A landscape with many peaks, sampled at points; each row gives a point and its height.
From any point a climber steps to the highest of the 2 points nearest to it. It stops when none of these is higher. Distance is the straight distance between rows; heights are no part of it.
Q_842: [ -8   4   8 -14  25  -8  -1   2   4   7  -6 -16   3  13  -6 -10   8  20
  14  -3 -28  16   0   3   0  -2  -1  14  -4   4   3   0  11  -1   7  -6
  -8  -7   1   6  12  25  12   9]  (h 19.6)
Q_711: [  8  -6  13 -10  11  18 -11  22   0  20   0  -3  -4  26   2  14  10   9
 -18  -5 -13 -10   8  -3  13  -2  11  -1   9   1  12  30   3  23  -1 -17
   3 -16  -8 -18   9  15 -21  14]  (h 54.2)
Q_728: [-27  -8  -1   3  10  -6  18   4  13  33  -8   9  10 -24   1 -14  11   1
   9  21   6 -17   3  24  -5 -10  16   3 -10  28   0 -18   8  -1 -16   9
   3 -12   0  -9  -5   5  -2   2]  (h 15.4)
Q_835: [ -2  -2  22  20 -19  19  -4  -3  11  -9   4   2  10 -20   9  -5  20  10
   1   6  21   2   5  10 -22  -2  10   0 -13  16  -6   3   0 -23  30   0
   5   8  -4  17   6   4  14  12]  (h 7.5)
Q_270: [ -5   4  23  27 -29   5  -5  -3   2 -20  16   0   3 -14 -11  16   8  -3
  -4 -24  23 -15  -4 -17 -14   9  10  -4 -17 -20 -14   1  -8 -16   7  16
  -1  12   4  -1   5   3   0  -6]  (h 28.5)
Q_158: [ -5  15 -20 -16  19  -8  -1   7  -7  11 -24   7   8   9  -9   8 -22  14
  10  12 -21   3   3  -4  -1 -12   6   6   1  -9 -17 -14  -1  12 -24  -9
  10   4 -12 -15 -11 -24 -16 -19]  (h 54.7)
Q_608: [ -9  -6  -6  -3  -7   9  11   3 -11 -11 -13 -20  11 -27  14  -2  20 -17
  13  18  31  -2   2   5  -4  -5   5  -7  -4  -1 -23   2 -30  -7   5  14
   2   3   0  26 -10  -3   4  -1]  (h 44.8)
Q_473: [  2  -6   5 -16   0   0   8 -10 -23  -4   8  -7   0 -17 -17   9  -7 -19
   9 -15 -15   9   1  -2  -2  -6 -13  -8   2 -12  19  -5  -5  -9  -6  15
 -12  -5   6  14 -13  -6   5  14]  (h 64.3)
Q_41: [  0  10 -30 -22  31 -16   0  -2  -9  13 -18  13   5  11  12  12 -15  10
   1   9 -15  -5  -4  -9  12   2   8  -5   0   1 -10  -8  -7   1 -32  -2
   9  -6  -8  -7  -8  -5   0 -13]  (h 52.4)
Q_999: [ 12 -18   6   3 -26  20 -17  -3 -18  -9  27   0  -7  -2 -11   7 -14 -18
 -14 -10  -4   4  -2 -13  16   3 -12  -4   5  -9  20   9   0   4  -1  -9
   1  -8   4 -10 -10 -14  -7   3]  (h 54.3)
Q_748: [ 23   2   5   4   6  13 -12  -4 -15 -14  24   9  11  13  12  -6 -12   6
 -16   6 -29  -8   3   3   6  27  -5 -12   7   3   4  15  16  -9  13  -8
  -2  -1   4  -8  15  13  -1  13]  (h 22.7)
Q_617: [ -2  -9  -7  -1   7   2   2  14   3  14   3   9   5  10   3  -4   5  -2
  -9   7   3  -6   6   5  14   1  -1  -5   6  10  13   2  -4  11 -13  -9
  18  -6 -15 -28   6   0 -16 -11]  (h 54.1)
Q_68: [ 10  10  -7   1   6  -8  -7  -5   6  -2 -19  -1   1  20  -7   6  -7   8
   8  -2  12   2  -6  -5  -3  -8  -8   2  -5   8  -3  -3  -1  16 -12   0
  15  13   3  11   7  -3   9 -17]  (h 56.8)
Q_930: [  3  -3  26  10  -4 -13  -7  -1  14 -15   1 -11 -19   5 -13 -17   4  16
  17  -6  -9   9   0  -9  19  10  -2   3 -13  -7  -7   0  12 -12  10   0
  -2   2  -4  -5  16  19   8  -6]  (h 52.0)
Q_825: [ 23 -28  -1   6 -10  15  -6   4  -7   1  20  -2 -24  -9  -7   0   2 -20
 -17   4   2  -4   2 -20  23  -4 -11  -4   8  -3  13  10   1   6   1 -15
   4 -10   1 -17  -6   2  -2   2]  (h 53.7)
Q_989: [  5  13   5  -8   5   8   6   2  10  -4   6 -11  16  11   9 -22   2  -1
 -23   4  -4  11   1  24 -28  -8  -1  18   0  18  10 -13  12   4  16  -7
 -16   5 -24 -10   3  -3  -8  11]  (h 24.0)
Q_768: [-18  -6 -14  -3  -3  14  21  -1 -17  -9 -19 -16  -2 -35  -1   4  16 -34
  12  13  34  -4   1   7  -3  -5  17  -8  -5  -1 -20  -5 -37  -1  -1  23
   0 -22   9   2  -3  -4  -6   3]  (h 47.9)
Q_446: [ 12 -13  -2  -8  14   8  15  12  -4  16   4  14   3   4   7  16  15   1
 -25 -14 -10 -10   8 -11  13   9   5  -7   6   8  18  17   7  -1  -3   8
  10 -17 -10 -23  -4   6 -15   7]  (h 46.0)
Q_643: [ 17   5   8  -1 -15  19  -3  -3  -2 -14   6   1  19  -6  25 -21  -9 -10
 -12  18  -1   6   6  27 -32   3  -4   1   5   7   9   4   4 -15  39 -11
 -13   8  -7  10   0   0  -3  19]  (h 25.6)
Q_471: [  3   6   5   8 -12  -1 -17  -3  20 -18 -18  -9   0  -8  13 -17   4   8
  20  17  26   6  -3   3  -7  -9  -1   1  -5  14 -20  -3 -14  -6  22  -3
   6   6  -5  31   2   7  15  -4]  (h 10.6)
Q_24: [ 25  19  -3   9  -9   3 -25  -9  -2 -18   5   0  -1  19   7   6 -23  21
  -3  -6 -27   6 -21 -15  14  20   0  -3   5 -24   4  12   5  15  11  -4
 -10  -1  14   8   3  -6  -4 -12]  (h 38.8)
Q_211: [-26  -7  -7   0   9 -11  12  13  -3  20   6   1   7   8 -14 -11  -5 -16
   5  15   8  -6  15  23 -12 -12  -8   2   4  11  -9  -5  -9   8 -16 -15
 -18   2   5   1 -23  -5 -11   3]  (h 38.2)
Q_263: [ -3  -9  14  -2 -23   2 -16   1 -10 -19  10 -20   0 -25  -9   0   4 -23
  12   7  12   5 -10 -29   2   0  -1  -6  -7 -34 -24  17 -11 -14   1  14
 -10  -6   1  25 -24  19   5  10]  (h 38.1)
Q_772: [ -7  -9 -22 -10   3   1  -5  21   2  13   3  12  -8  25 -15  11 -17  -8
  11  13 -10   0   4  -5  16  -3  -1  -2  13  -9   0   9  -4  32 -26 -29
  -3 -12  18  -1  -5  -4 -19  -9]  (h 47.0)
Q_581: [ 12 -20  -5  12 -10  18  14  -4  -3  24   6   3 -13 -29   2  -2  23 -17
  10  14  17   4  -2   6  12  -5   2   1   0  12   4   4  -6  -5   7   8
   2 -10   2   0  -3  15  10   3]  (h 33.2)
Q_770: [ 16 -20   5  -3   7   6  14   7 -12   4  21   3 -22 -15 -17  13   8 -21
 -13   2 -19   5   8 -11  15  -4 -12   5   7   2  15   2   6   5  -3 -14
 -15 -18  12 -16 -11  12  -4   5]  (h 57.9)
Q_914: [  5 -13  -5  -9   7  21  -2  17  -9  31  11   2  -3  19   0   9   2  -2
 -11   2  -3  -5   7   5   4  -4  -4  -3  10   5  22  22   7  28  -4 -19
  -3  -8   6   0  -4   5 -10  14]  (h 51.8)
Q_512: [  8  -5  -9  -2 -18   7  -3  -2 -20  -8  24  20  -1 -20   5  11   0 -22
  -8  -6   8 -10  -3 -16   2  26  -6 -26   6  -7   3  16   2 -24  -1   6
  -2  -5  -3   4  -3 -11  -4  17]  (h 16.1)
Q_971: [  8  33  -7   4 -11  -8  -9   1 -12 -18   1   2  15  12   1  12 -15   5
   1 -30  -8  -3 -12 -13   1  17  -4  -9   9 -18  12   6 -13   0   7   5
  -2   8  11   8  -6 -20  -6  -8]  (h 43.9)
Q_548: [  5 -22  20  26 -19  11  -1 -11   2 -13  23  13  -5 -19   2  -3  12   5
 -10   9  10 -14   6 -11   0  13   2  -9  -9  -9 -11   4   6 -33  18   2
   6   9  -4  11   8  12   4  11]  (h 40.6)
Q_537: [  1  15  -2  -5  14   4 -13   7  13   9  -3  -4   2  35  10   9   2  19
  -6 -10 -15   7  -7  -1   1   5   3   9   3   4   6  12  11  15   2 -10
   5  -5  -9  -8  20   4   4   0]  (h 59.4)
Q_319: [ 14   3 -11 -26  24  -3   9 -19   3  19 -16  -4  18  21  -5   4  -9   5
  -2  13  -7   2  -8   2 -10 -17  -7  17  -2   8   1   3   8  22 -18  -7
   4   9  -4  12   0  -8   3   0]  (h 58.6)
Q_696: [-17   3   6   1   9 -16   5  17   5   1  -4  -4   0  15 -11  -8   8  10
   6  -8 -10   0   1   9   4   0  -7   2   4  -7   1 -20  -4   2  -7  -5
  -2   8  -7 -19   8  -6  -5 -23]  (h 65.9)
Q_140: [ -3  24  -9  -1  10 -22  -1  -2   1   0 -31   3  -4  23  12  10 -15  28
   8  -2 -14   6 -13  -7  18   5  11   9  -2 -18 -15 -12   4   5  -2  -3
   4  -1   2  -3   6 -12  12 -35]  (h 59.2)
Q_218: [-13  -9  13  10   0 -15   1   8   6  -1   1  -6 -20  10 -25  -3   9   5
  20  -4 -11  -2  -2  -8  25   5  -1   5  -4 -17  -6  -7   3  -7 -13   7
  -3   4   4 -18   9  25   5 -10]  (h 55.8)
Q_778: [-17   4  -9   2  10 -12   3  11   1  -5  -4  -7   4  -5   3 -27   6  -1
  13  18 -20   2   6  19   3  -9   3  -3  -4   6 -10 -31 -11  -4  -7  -5
   6  -6 -18 -22  -3   0 -20 -19]  (h 60.3)
Q_597: [ -3 -10  -3  -2 -20   9  -1  -2  -6 -13   1 -17  -5 -20  -3   0  13 -24
  11  20  27   1  -9 -10   2  -2   2  -5  -3 -15 -21  14 -21 -13   3   9
   0  -1  -5  29 -21  12  11   5]  (h 41.3)
Q_993: [  9  -7  -3 -21  10  -5   2 -10  13  12 -12  -4   5   8   4 -18 -13  -9
  -2  17  -5  12  -1  11 -13 -25  -1  17   6   5   8 -10   3  22  -2 -13
  -6   7  -3  10  -6   4  -4   2]  (h 60.4)
Q_803: [  1 -11  14  13   3  -8  -8 -15   2 -13   5  -7  -9  -6  -6  -7   8  20
   8   0 -19   3   0  -8  10  19   8   4 -14  -4  -5   9  17 -18  10   3
  -1   0   3   5  22  23  15  14]  (h 48.8)
Q_589: [ 19   8 -23 -22  10   7   0 -18  -8   5  -5  11   5   7  15   8  -3   8
  -9   3 -11  -8  -1  -4  -6  17   1 -11   1   1   2  21  17  -4  -4   6
   5   5   9  31   3   4  12  23]  (h 54.0)
Q_870: [  5  17  -2  -3   9 -10  -6   2   4 -12   1  -4  -5  24  19   1  -8  19
  -4 -12 -27  15  -8  -2   8   6  -2   3   5  -9  -1   1   6   9   1  -4
  -6  -1  -3  -3  11   1   7  -8]  (h 61.5)
Q_712: [ 15 -16  14   8 -11  13 -10 -13   0  -5  15   5 -11 -18   1 -12   7  10
   4   5  -4  -7   5  -7   7  18   0  -1 -14  -3  -7  15  20 -26  16   0
   4   9   5  15  10  24  13  18]  (h 45.0)
Q_111: [-19  -5  -6  10  -7   3   7  -9  10  16 -13  -4   6 -29  10 -14  14  -3
  19  23  17  -8   0  20  -1  -8  16   2 -15  27  -4  -8  -6  -3  -4  14
  14  -4   5   2  -1  10  -1   1]  (h 14.0)
Q_942: [ -2   6  -1  -2   2   9  12   2  -8   4   0  -9  10   5   1 -12  14   3
 -12  -4  18   1   4  21 -24  -8  -5   5  -2  15  15  -6  -1   2   5   6
  -9  15 -17  -1  -9 -14  -6  11]  (h 25.1)
Q_490: [  1   9 -12  -5  -4  -4 -12   9  -3   8  -8   0   5  20 -10   6  -7   0
  -1 -10   9   0  -7  -5  11  -5  -6  -8   6  -1  17   3  -2  22 -18  -9
  12   5   3   2  -1 -10  -8 -18]  (h 54.8)
Q_751: [  3 -13 -16  -4  18  -6   0  14   3  14   1   2 -11   7 -17   0  -9  -7
  17  13 -20   9   5   1  12  -9   0   6  12  -8  -2 -10  -7  10 -17 -15
  -2 -11  11  -7  -3   6  -6 -14]  (h 49.6)
Q_530: [-12  -3  18   0 -20   7  27  -6 -21 -16   2   0  -1  -7 -21  19   3 -25
 -10 -30   8 -22   7 -14  -7   0   4 -16  -5  -7  -3  -6  -5 -17  -5  25
  -2 -14  -1 -27  -5 -12  -5   1]  (h 30.5)
Q_893: [-12   5  13  -1  -7  -8  10  -1  -3 -12  -5   2   6 -12  -7  18   3 -16
 -15 -33  20 -26   2  -2 -15   2  -1 -11  -5   0   6 -11  -8 -10  -2  24
   0   7   0 -11   6 -13  -4  -7]  (h 28.2)
Q_859: [  3   0  17  -4 -22  -8 -10  -2  13  -5  -1  -8  -7  -4  -1 -11 -10  -2
  -3   0  -2  16   3   4 -14 -20  -8   1  14   2  15 -17  -8  23   8  -8
  -5  11   7   0   0   2  -7   2]  (h 57.1)
Q_381: [  3  27 -23 -11  22 -24 -11  -6  21 -15 -25  10   3   3  24   7 -15  12
  -1  -7  29 -17  -2 -12 -15   4   9  -9   0  12  -4   1   9   3   1  13
   2  15   9  19  -4 -23   7  -7]  (h 2.7)
Q_926: [ -8 -16   0   4 -12  -7  -8  -9   4   3   5   1 -19 -14  -8   9   8 -15
   3 -11  19  -7  -9 -13  15   3  11  -6  -6  -8  -7   3   4 -14 -14  12
  10   2   0   2   7  11   8   0]  (h 23.5)
Q_127: [  0  -1  16  12 -10  -1   6 -12  24   0   4  11  14 -17  14 -12   6  17
 -15  -2   9   8   7  12 -15   7   9   2 -13  22   0   7  19 -23  33   8
   4   5  -5   2  11   7  15   9]  (h 5.9)
Q_781: [ -9   0  -8  11  -8  -2   4   7  -4   3   3   4  -1 -14  -2  -6   5 -20
  -2  15  10 -12   2  10  11  -5   2  -5   2  14  -6 -11 -20   0 -15  -2
  13  -6  -9 -27  -4  -9 -10 -10]  (h 53.8)
Q_724: [ 13  -7 -15  -3   5  -9  -1 -13   6   5 -15 -10  10  -6   3 -20 -12  -5
  16  29  -5   8  -4  12  -7 -24  -8  10  -3  16  -7  -8  -9  10  -9  -7
   3  -1  -5  13 -15   1  -9  -8]  (h 58.4)
Q_658: [-21  14 -14   2  12  -8   5  -1   0   9  -3  -1   9  10 -19  -2  -9   4
  16  20  10 -10  11  21 -21 -15  -2   6 -10  18  -6 -15  -8  16 -18  -5
  -4   8   2   4  -8 -15  -8  -7]  (h 36.7)
Q_808: [-10  12   3  10   9   1  -1  -1  33  -8  -5   0  11 -18  22 -10   7  10
 -15  -8  26   4   9   9 -26   4   9   1  -8  28  -3  -6  11 -12  22  11
   0  13   1  10   9  -8  12   6]  (h 4.7)
Q_413: [ -2 -10  16   8 -31  14 -14  -5  -9  -7  13   4   7  -4 -10  12 -31  -9
 -11 -20   0  10   2 -20   1   3  -8  -4  13 -10  21  -2 -13  13   6  -7
  -5   4  19  -5  -5 -22 -19  -8]  (h 57.2)
Q_702: [ 11  13  -4 -10   4   7  -6 -20 -24   5   8  11  10   5  11  21  -4   7
  -6 -22 -15  -5  -1  -2  -8  13  -5 -11  -4  -8  12  23   6  -4  -6  12
   0 -11   5  20   6  -4   0  21]  (h 51.0)
Q_388: [ -6   7  21  28 -19  -3   2   4   9 -18   4  -8  -2 -13  -2  12  11   3
   7 -20  29  -9  -1  -6 -14  -5   5   0  -9   2  -4 -10  -8 -15   9  20
   5  15   6   7   9  -5   7   1]  (h 30.7)
Q_4: [  6  -4 -23 -12  16   2   8 -24   0  13 -13   6   4   1  15  10   0   9
  -2  -2  -2  -1  -1  -6   9  -2   4   0  -9   8   6   8  15   2 -16   2
   8   3   2  18   6  15  20   7]  (h 57.0)
Q_304: [ -6  12  -3  15  -5 -14 -15 -11   9  -8 -18   2  -4   3   6   3 -11   7
  10  -3  24   4  -7   2   1  -5   7   2  -9   5  -9  -5   0  -4  -8   5
  17  14   4  17  16   1  12 -19]  (h 59.3)
Q_784: [ 13   5 -12 -24  13   0  14 -22   2  12 -21   0  14   0   4  -9   3   7
   1   5   1   5  -4   6  -6 -10  -7   3 -11   5   0   3   7  -1  -5   1
   4  12  -3  25  -4   7  17   8]  (h 59.5)
Q_906: [-13   6  -1  13 -21   1 -12  -6   1 -17  -1  -3 -12  -8 -13  13  -2 -11
  -1 -24  27 -14 -10 -19   4  11  16  -1 -11 -21 -16  -1  -1 -10  -6  17
  -2  20   7  -1   6   7   5 -10]  (h 26.1)
Q_418: [ -2   5 -11 -18   6   3   2  12  -1  24   0  -1   2  31  -6  11   3  -2
  -6  -4   5  -3   2   0  -5  -4  -7  -1  10   4  16  19   0  24 -14  -6
  -1  -1  -5  -1  -7  -8 -10   6]  (h 52.7)
Q_686: [  5  -8   5 -12   0   5  10  -2 -18   7  21   3  -5  -9 -13  18   1 -18
  -4 -14 -28   9   5  -4  -1   9 -16   0  10 -10  23  -1   3   0  -5   3
 -18 -16  11 -10 -11  -5  -7  11]  (h 61.2)
Q_966: [  0  -8   0   0  15  10  -6  19   7  18  -1   6  -8  28   0   2  10  11
  -5  -2 -14  -4   6  -6  16   0   2   4   5  -1   5  11   6  15  -5 -14
  13  -5  -6 -19  20   9 -10 -10]  (h 56.9)
Q_943: [  0  15  -6  13   7 -26 -10 -11  14  -9 -21  10  -4  10   7   7 -19  21
  16  -2  13   2 -16  -7  12  11  13   0  -4  -9 -16 -12  15  -7  -3   3
   2   6   8   4  16   1  13 -29]  (h 62.8)
Q_897: [ -2 -17   2   5  -4   3  -4 -11   1  10  15  10  -2  -9   9  11  11  -3
 -14 -10   6 -13  -8 -10  14   9   7  -8  -7   2  12  14  22 -13  -9   7
  17  -1  -2   2  14   7  10  10]  (h 21.0)
Q_554: [ -6  12 -11   6   6  -1   0  -8  19   3 -15 -10   8   0  -8 -11   1   0
  14  16  26  -6   5  22 -14 -20   2   9 -10  26  -7 -15 -13  24  -5   8
   7   9  -3   7  -3 -17   0  -8]  (h 35.6)
Q_965: [-14  -4   0  -8  24  -7   5  -2  10  20  -9  -1  -1   1  -1  -1  12  16
   6  -3  -9   6   2   9   9   6   8   2  -3   6   4  -6  14 -16 -11   3
   5  -1  -3  -6  13  13  13   2]  (h 18.2)
Q_375: [ 11   6  16  14  -9   6 -13   0  14 -22   4  -7   3 -13   6 -12   6  11
  13   1  15  10  -1   8 -22   0  -7  -1  -4   3  -5   5  -7 -15  27  -8
  -4  11   1  28   1   4  14   8]  (h 9.1)
Q_520: [ 11 -14  14  14 -24  12  -7   3  -2  -3  16  -2  -5   3  -3  -7  -1  -2
 -11   0  11   4  -3  11  -8  -7  -8  -2   4   7  17   5  -5   7  19  -4
   8   7  -4  -3  -1 -11  -4   7]  (h 51.7)
Q_920: [ -4  -4  20   9 -38  -1 -13  -6   4  -1   8   5  -9  -1 -15   2 -21  -5
  -8 -10  -3  12  13 -15  -6 -10  -5  -4  24  -3  19 -19 -11  21  13 -13
  -8  15  19  -6  -1  -7 -16   8]  (h 60.0)
Q_383: [  4  21 -18   6  13  -5  -2   1  22 -19 -20   4   5  -3  28  -3  -6  14
   4 -15  31  -3   5  -4 -19   3   6   5  -7  25  -8  -5  10  -1   7   3
   1  10   2  17   6 -19  14   1]  (h 3.7)
Q_543: [-18  17 -10   2  16 -18   1   6   1  -9 -17  -7   8  -1   0 -10   2   4
  11  -1   2  -5  -2  11   2 -11  -1  -5  -3   4  -9 -29 -12   3 -13   3
   1  11  -3 -12   4 -11 -11 -24]  (h 63.1)
Q_524: [  5 -14  21   1 -13   2  -4   3   4  -3   9 -20  -8  -8  -2 -17   1  -1
   4  10   3  10  -4  17  -3 -15  -9   1  11   5   5  -9  -7   0  12  -2
  -4   4  -4   2  -3   6  -4   2]  (h 54.6)
Q_465: [-11  -9  24  13 -14  -6   5  12   4  -4  17  -7 -20  16 -25   3   1   8
  14 -12 -16  -8   2 -12  18   3 -13   9   5 -28   4   1  10   8   0  -6
 -13   9  19 -15  -4   6   1  -7]  (h 59.7)
Q_437: [ -1  10 -15 -13   2  -1 -14  -3   4  -3  -4  19   2   2  17  12  -2   6
  -6  -2   6 -17  -7 -11  -5  21   5 -22  12   0   8  14  12 -12  -4  12
  10  11   6  27   4 -11   6   5]  (h 50.0)
Q_412: [ -4 -11  -3  -1   1  -4  -7  14  -4  -4   1  -3 -11  16  -7  13  -7  10
 -14  -4 -46  13  -4 -21  16   1   5  13  23 -21   8   0   2  33  -2 -11
 -14   1  16  -7   2   7  -4  -4]  (h 42.6)
Q_428: [ -4 -13  -5  16   2  -1   1   7   4   5   3   3  -2  -7   3 -23   4  -5
   6  29 -10  -7   7  20  -4 -13  -1   4   4  15  -7 -17 -10   6  -4 -15
   8 -11 -21 -30  -3   0 -19  -8]  (h 57.3)
Q_55: [  2 -20  16  16 -24  16   7   0  -5   3  16  -4 -11  -4 -11   5  11  -8
   3   3  29 -11   0   6   0  -8  -8  -1   2   0   4   8  -5   2   5   4
  11   1   5  -4   0  -3   8  12]  (h 48.7)
Q_309: [ 15  -5  -1   2 -11  -3  -1  -7 -19 -17  21   6   5 -12   2   3   4 -10
  -4  -4 -11  -4  -3  -1   6  14  -9 -15   5 -13  -1   4   0 -27   2   4
  -5   4  -6   1  -1   4  -3   8]  (h 13.9)
Q_335: [  2   4   4   9  -9  -2 -22  -9 -12 -18   6  -6  -5  11  -7   8 -17  14
  -6  -9 -46   9 -12 -25  18  11   2  12  10 -31  11   5   2  19   0  -7
 -20   1  24   8  -7   4  -6  -4]  (h 40.7)
Q_956: [  0   6  -6 -14  17 -21  -2  -4 -10  -5  -5  -9  -4   3   6   7  -5  14
  11  -6 -29  11 -17  -3  12   3 -11  -4   6 -18   3  -5  -2  -9  -6  -1
 -11   5   0   1  -4   4   6  -1]  (h 64.4)
Q_636: [  1  28 -14  -7  19  -6  -4   9   2   6 -31   6   8  29  10   9 -14  29
   8  -1 -15   0  -8  -6   7   0  16   6  -6 -10 -20  -7   1  24 -11  -7
   7  -7 -15 -12  -3 -22 -14 -31]  (h 56.7)
Q_847: [ -7   6  -5  11  -5  -7  -5 -10   0  -5 -21 -11   1 -19  12 -15   0   5
  22  24  15  -4   2   9   0  -4   8  -3 -10  18 -25  -8  -6  -7   2   8
  13   0 -11  18  -2  -1   2  -9]  (h 12.3)
Q_565: [  6  21  -6   2  -5 -10 -11  -5  -7 -15   7  12   9   7   3  15  -7   0
   1 -17   2 -13  -2 -11 -10  31   1 -15   5 -12   5   9  -5 -17  -1  13
   6  10   4  15   4 -17   3   5]  (h 46.4)
Q_312: [ 23 -21  -1   3 -11  19  13  -2 -10   8   8  -2  -8 -24  10 -20  13  -9
  -6  11  -2   5  -2   6   8  -1  -7   1  -1   9  14   3   5 -15  22  -2
  -3   0  -2   5  -8  24  13  17]  (h 30.0)
Q_937: [ 21  10   6  -8   7  17  -4  -4  -7  -8  13   6  24   7  24 -12  -8   5
 -17   9 -13   6   3  20 -18  22   0  -2   1  11   0   7  13 -13  22  -1
  -8   5  -3  -3  13   4   0  16]  (h 24.1)
Q_331: [ -1 -10  22   0 -25   7  19  -2 -21 -13  17  -5 -10 -15 -24  12   3 -26
   0  -9  14   0   1 -11  -5  -6 -12  -7  -7 -12  -3  -3  -3 -13  -1  11
  -6 -15   4 -18  -9  -7  -6  10]  (h 32.7)
Q_822: [-14  30  -3 -18  35 -12  -3   2  14   6 -24  -3   5  27  13   2  -8  22
  -9  -4 -21  26  -2   0  -4   2   9  18  -6 -12 -30  -3   9  12  20   0
 -12 -11 -13 -12  15   0  21  -3]  (h 21.5)
Q_307: [-14  15   3 -20  37 -12  10   4  10   6 -29  -9   0  16   1  -5  -3  22
   9   0 -30  24  -1   4  -4  -8   3  13  -7 -11 -14  -4   6   4   7  -1
 -13  -1  -5   3   7  10  14   4]  (h 20.6)
Q_130: [  4 -15 -16  -7   8  -4  -9   8  -2   2  -8   3 -10  23 -13  14 -13   2
   2  12 -25   5  -4 -22  23  -6   1   8  14 -22   3   3   5  38 -16 -19
  -9  -1  24  -1  -1  -7  -9 -21]  (h 44.7)
Q_209: [  1  -7  -7 -14  22   3  23  24  -5  24  14  19  -2  13  -6   8  16  -3
 -16  -4 -13  -5  14   0   5   8  -5   2  13   0  10  12   2   3 -12   1
  -8 -13   1 -22  -6  -7 -13   6]  (h 43.5)
Q_432: [  7 -18  15  12 -24  15  -5 -12 -11  -4  18   0  -9 -24   4  15  12  -7
  -6   5  18  -8  -7  -5   1   1  -1  -6  -7 -10  -6  13  -8 -23  11   2
  11   2  -9  11   0   2   8  15]  (h 44.4)
Q_329: [  7   2  -1 -11   6  10  -3  -1 -18  18   7  13   5   5  13  20  11   6
 -19 -19 -18  -8   1  -4   4  10   4 -12  -1   0  21  22   1   0  -8  10
   4 -16  -5  -1  -3  -2 -13  20]  (h 48.5)
Q_294: [ 31 -19   3  10 -13  27  -6  -6 -11   4  14   8  12 -16  21 -20 -11  -4
 -12  20  -4   5  -3  15  -8  -4  -4  -1   3   6   9   6  10 -14  36 -11
  -7   6  -2   5  -3  13   5  22]  (h 27.6)
Q_56: [ -5  13  18  16  -2  -6   5   7  20  -8   0  -7   1   2  -9  -1  11  14
   9 -16  25  -1   7  10 -14  -3  -6   1  -2  16   5  -8  -2   0  16   7
   5  13  -2   0  10  -4   9   1]  (h 32.8)
Q_448: [ 11  -6 -23  -4  13 -16  -3   0  -9   0  -9   6  -7  -6  -8   0 -15   0
  21  15 -20   5 -13  -3  13  -7  -4  -1   1   0 -16 -20  -1  -5 -14 -11
   6 -17  -2   0  -1  11   0 -20]  (h 52.6)
Q_515: [  9 -23  -4   3 -18  23   9  -1 -10   8  -6  -4 -12 -37   2  -6  16 -18
  18  24  27  10  -5   0  13  -7   5  10  -1  -8 -13  11 -23 -11   7  10
   2 -17  -1  14 -14  12   5   6]  (h 37.1)
Q_586: [  7   8 -28 -22  19 -12   3 -15 -10   9 -17  10   4   2   8  11  -7  -3
  -5  -3   1  -7  -7 -10  13   3   6  -7  -5  -3  -1  10   1   1 -27   3
  13   2  -1  15  -3  -9   9  -3]  (h 54.5)
Q_752: [  1  32   4   3   9   9   0  -1  18 -14   0  -9  10  14  15 -36  -2   1
 -23  -9  -3  18  17  17 -26  -2  -1  25   0  13  -7  -8  14  -1  31  -7
  -5  -6 -25 -13  11   1   2   6]  (h 23.1)
Q_600: [-15  28   3  -8  25  -3  -1  -3  21  -1 -10  -5  14  19  14 -13   0  15
 -17  -3 -10  19   6  11 -10   9   9  20   2   6 -16  -4  15   1  16  -8
  -4  -8 -21 -20  17   5   7  -1]  (h 22.3)
Q_247: [-15  21   1  -7   9  -7  10  10  -3   0  -5  -3   7   1  -3  10  13   1
 -13 -24  12  -9   7  12 -15   1   0  -7  -7  11  15  -9  -3   1  -5  11
  -3  12   0  -7  -3 -20  -2   0]  (h 26.4)
Q_357: [ -6  13   1  16   1   4  -3   2  27  -1  -8 -11  -3   4  -3 -19   5   6
   9   0  26   8  10  20 -23 -14  -2  15  -7  25   2  -6  -2  12   7  -1
   4   2  -2   5  12  -8   4   0]  (h 34.4)
Q_76: [ -8   5   5 -10   0 -13   0  -6 -10 -17   5  -8  -2   6 -14  11  -3  -3
   5 -14 -17   5 -12  -5   8  -4 -17   0   6 -16  14  -7  -9  -4  -8   8
  -3   5   6   3  -5  -5   2  -2]  (h 67.5)
Q_397: [ -4 -10  29   1 -25   8   5   6 -15 -18   9 -18  -5 -20 -24  -5   5 -21
   6   2  14   6  -4 -14   2  -5  -3  -2   0 -20 -11   2 -18  -8   2  15
 -10 -13   2  -1 -15   9  -5   4]  (h 35.1)
Q_236: [-12  -5 -15  -3 -14   3   8  -2 -12  -2  -8  -9  -3 -21  -4   3   1 -29
   8  10  25   0  -2   7   4  -3   4  -1   3   3 -12 -13 -28  -2 -14  10
  10 -13   4  -9  -6  -6  -7  -7]  (h 50.8)
Q_202: [ -5   1  23   8  -7  -9   8  20  12  -6   3   1  -5  27 -15  -6   3  15
   2 -13 -24  -4  -2   0  10   2 -12  11  12 -15   6  -5   1   9   7 -15
  -8  10   7 -22   9   4  -5 -16]  (h 62.7)
Q_876: [ -5 -21   5 -10  15  -8  27  24  -5  14  24  20  -5  15  -1  -1   2 -14
 -20  -1  -7  -2  22   4   0   3 -13   4  13  -6   2   7   7   1   2 -13
 -22  -8   6 -19 -23  -1 -13   6]  (h 41.4)
Q_208: [-28  -6   5   1  17  -8   9   3  22  14  -9   3   2  -6   3 -10   9  12
   1   3   9  -7   5  15  -5  -4  17  -2  -6  18   3 -11  12  -4  -8   3
   7   4  -5 -13   8  -2  -1 -11]  (h 16.8)
Q_546: [-17 -16  -4  -7  11 -10  26  23  -3  19  25  17  -1  11  -2  -5  -4 -25
  -5   1  12   3  19  11   2  -1  -9   1   9   7  -4  -2  -7   5 -13 -23
 -27 -12  13  -4 -34 -10  -6   5]  (h 39.7)
Q_559: [  2  -4 -22   9  -5  -8  -2   4   1  12 -11  -7  -3  -9 -14  -1 -20  -6
  31  28  -7   1  -6   5  -4 -24   0   0  -2   9 -19 -16  -5   3 -20  -7
  15 -11  -3  -2 -13   3  -5  -6]  (h 55.7)
Q_660: [ 11 -12  -3   4 -10  11   4 -16 -19   6  19  23  -2 -21   7  18  11 -15
 -18 -17   3 -13   4 -19   7  14   6 -16  -9  -7   9  23  16 -19  -5  15
   8 -11  -5   4  -3  -3  -1   6]  (h 18.6)

For each start below, name the point where the climber stops.
Q_965 => Q_696
Q_335 => Q_993
Q_247 => Q_696
Q_309 => Q_920
Q_383 => Q_696
Q_643 => Q_696

Call two points neighbours if one is among the 2 nearest of the other. Go from one point of each pair to the other, from neighbour to neighbour, staying as high as possible. Name the lowest point that can't be avoided.
Q_966, Q_943 => Q_914
Q_76, Q_920 => Q_825
Q_993, Q_943 => Q_41
Q_696, Q_76 => Q_781
Q_784, Q_993 => Q_319
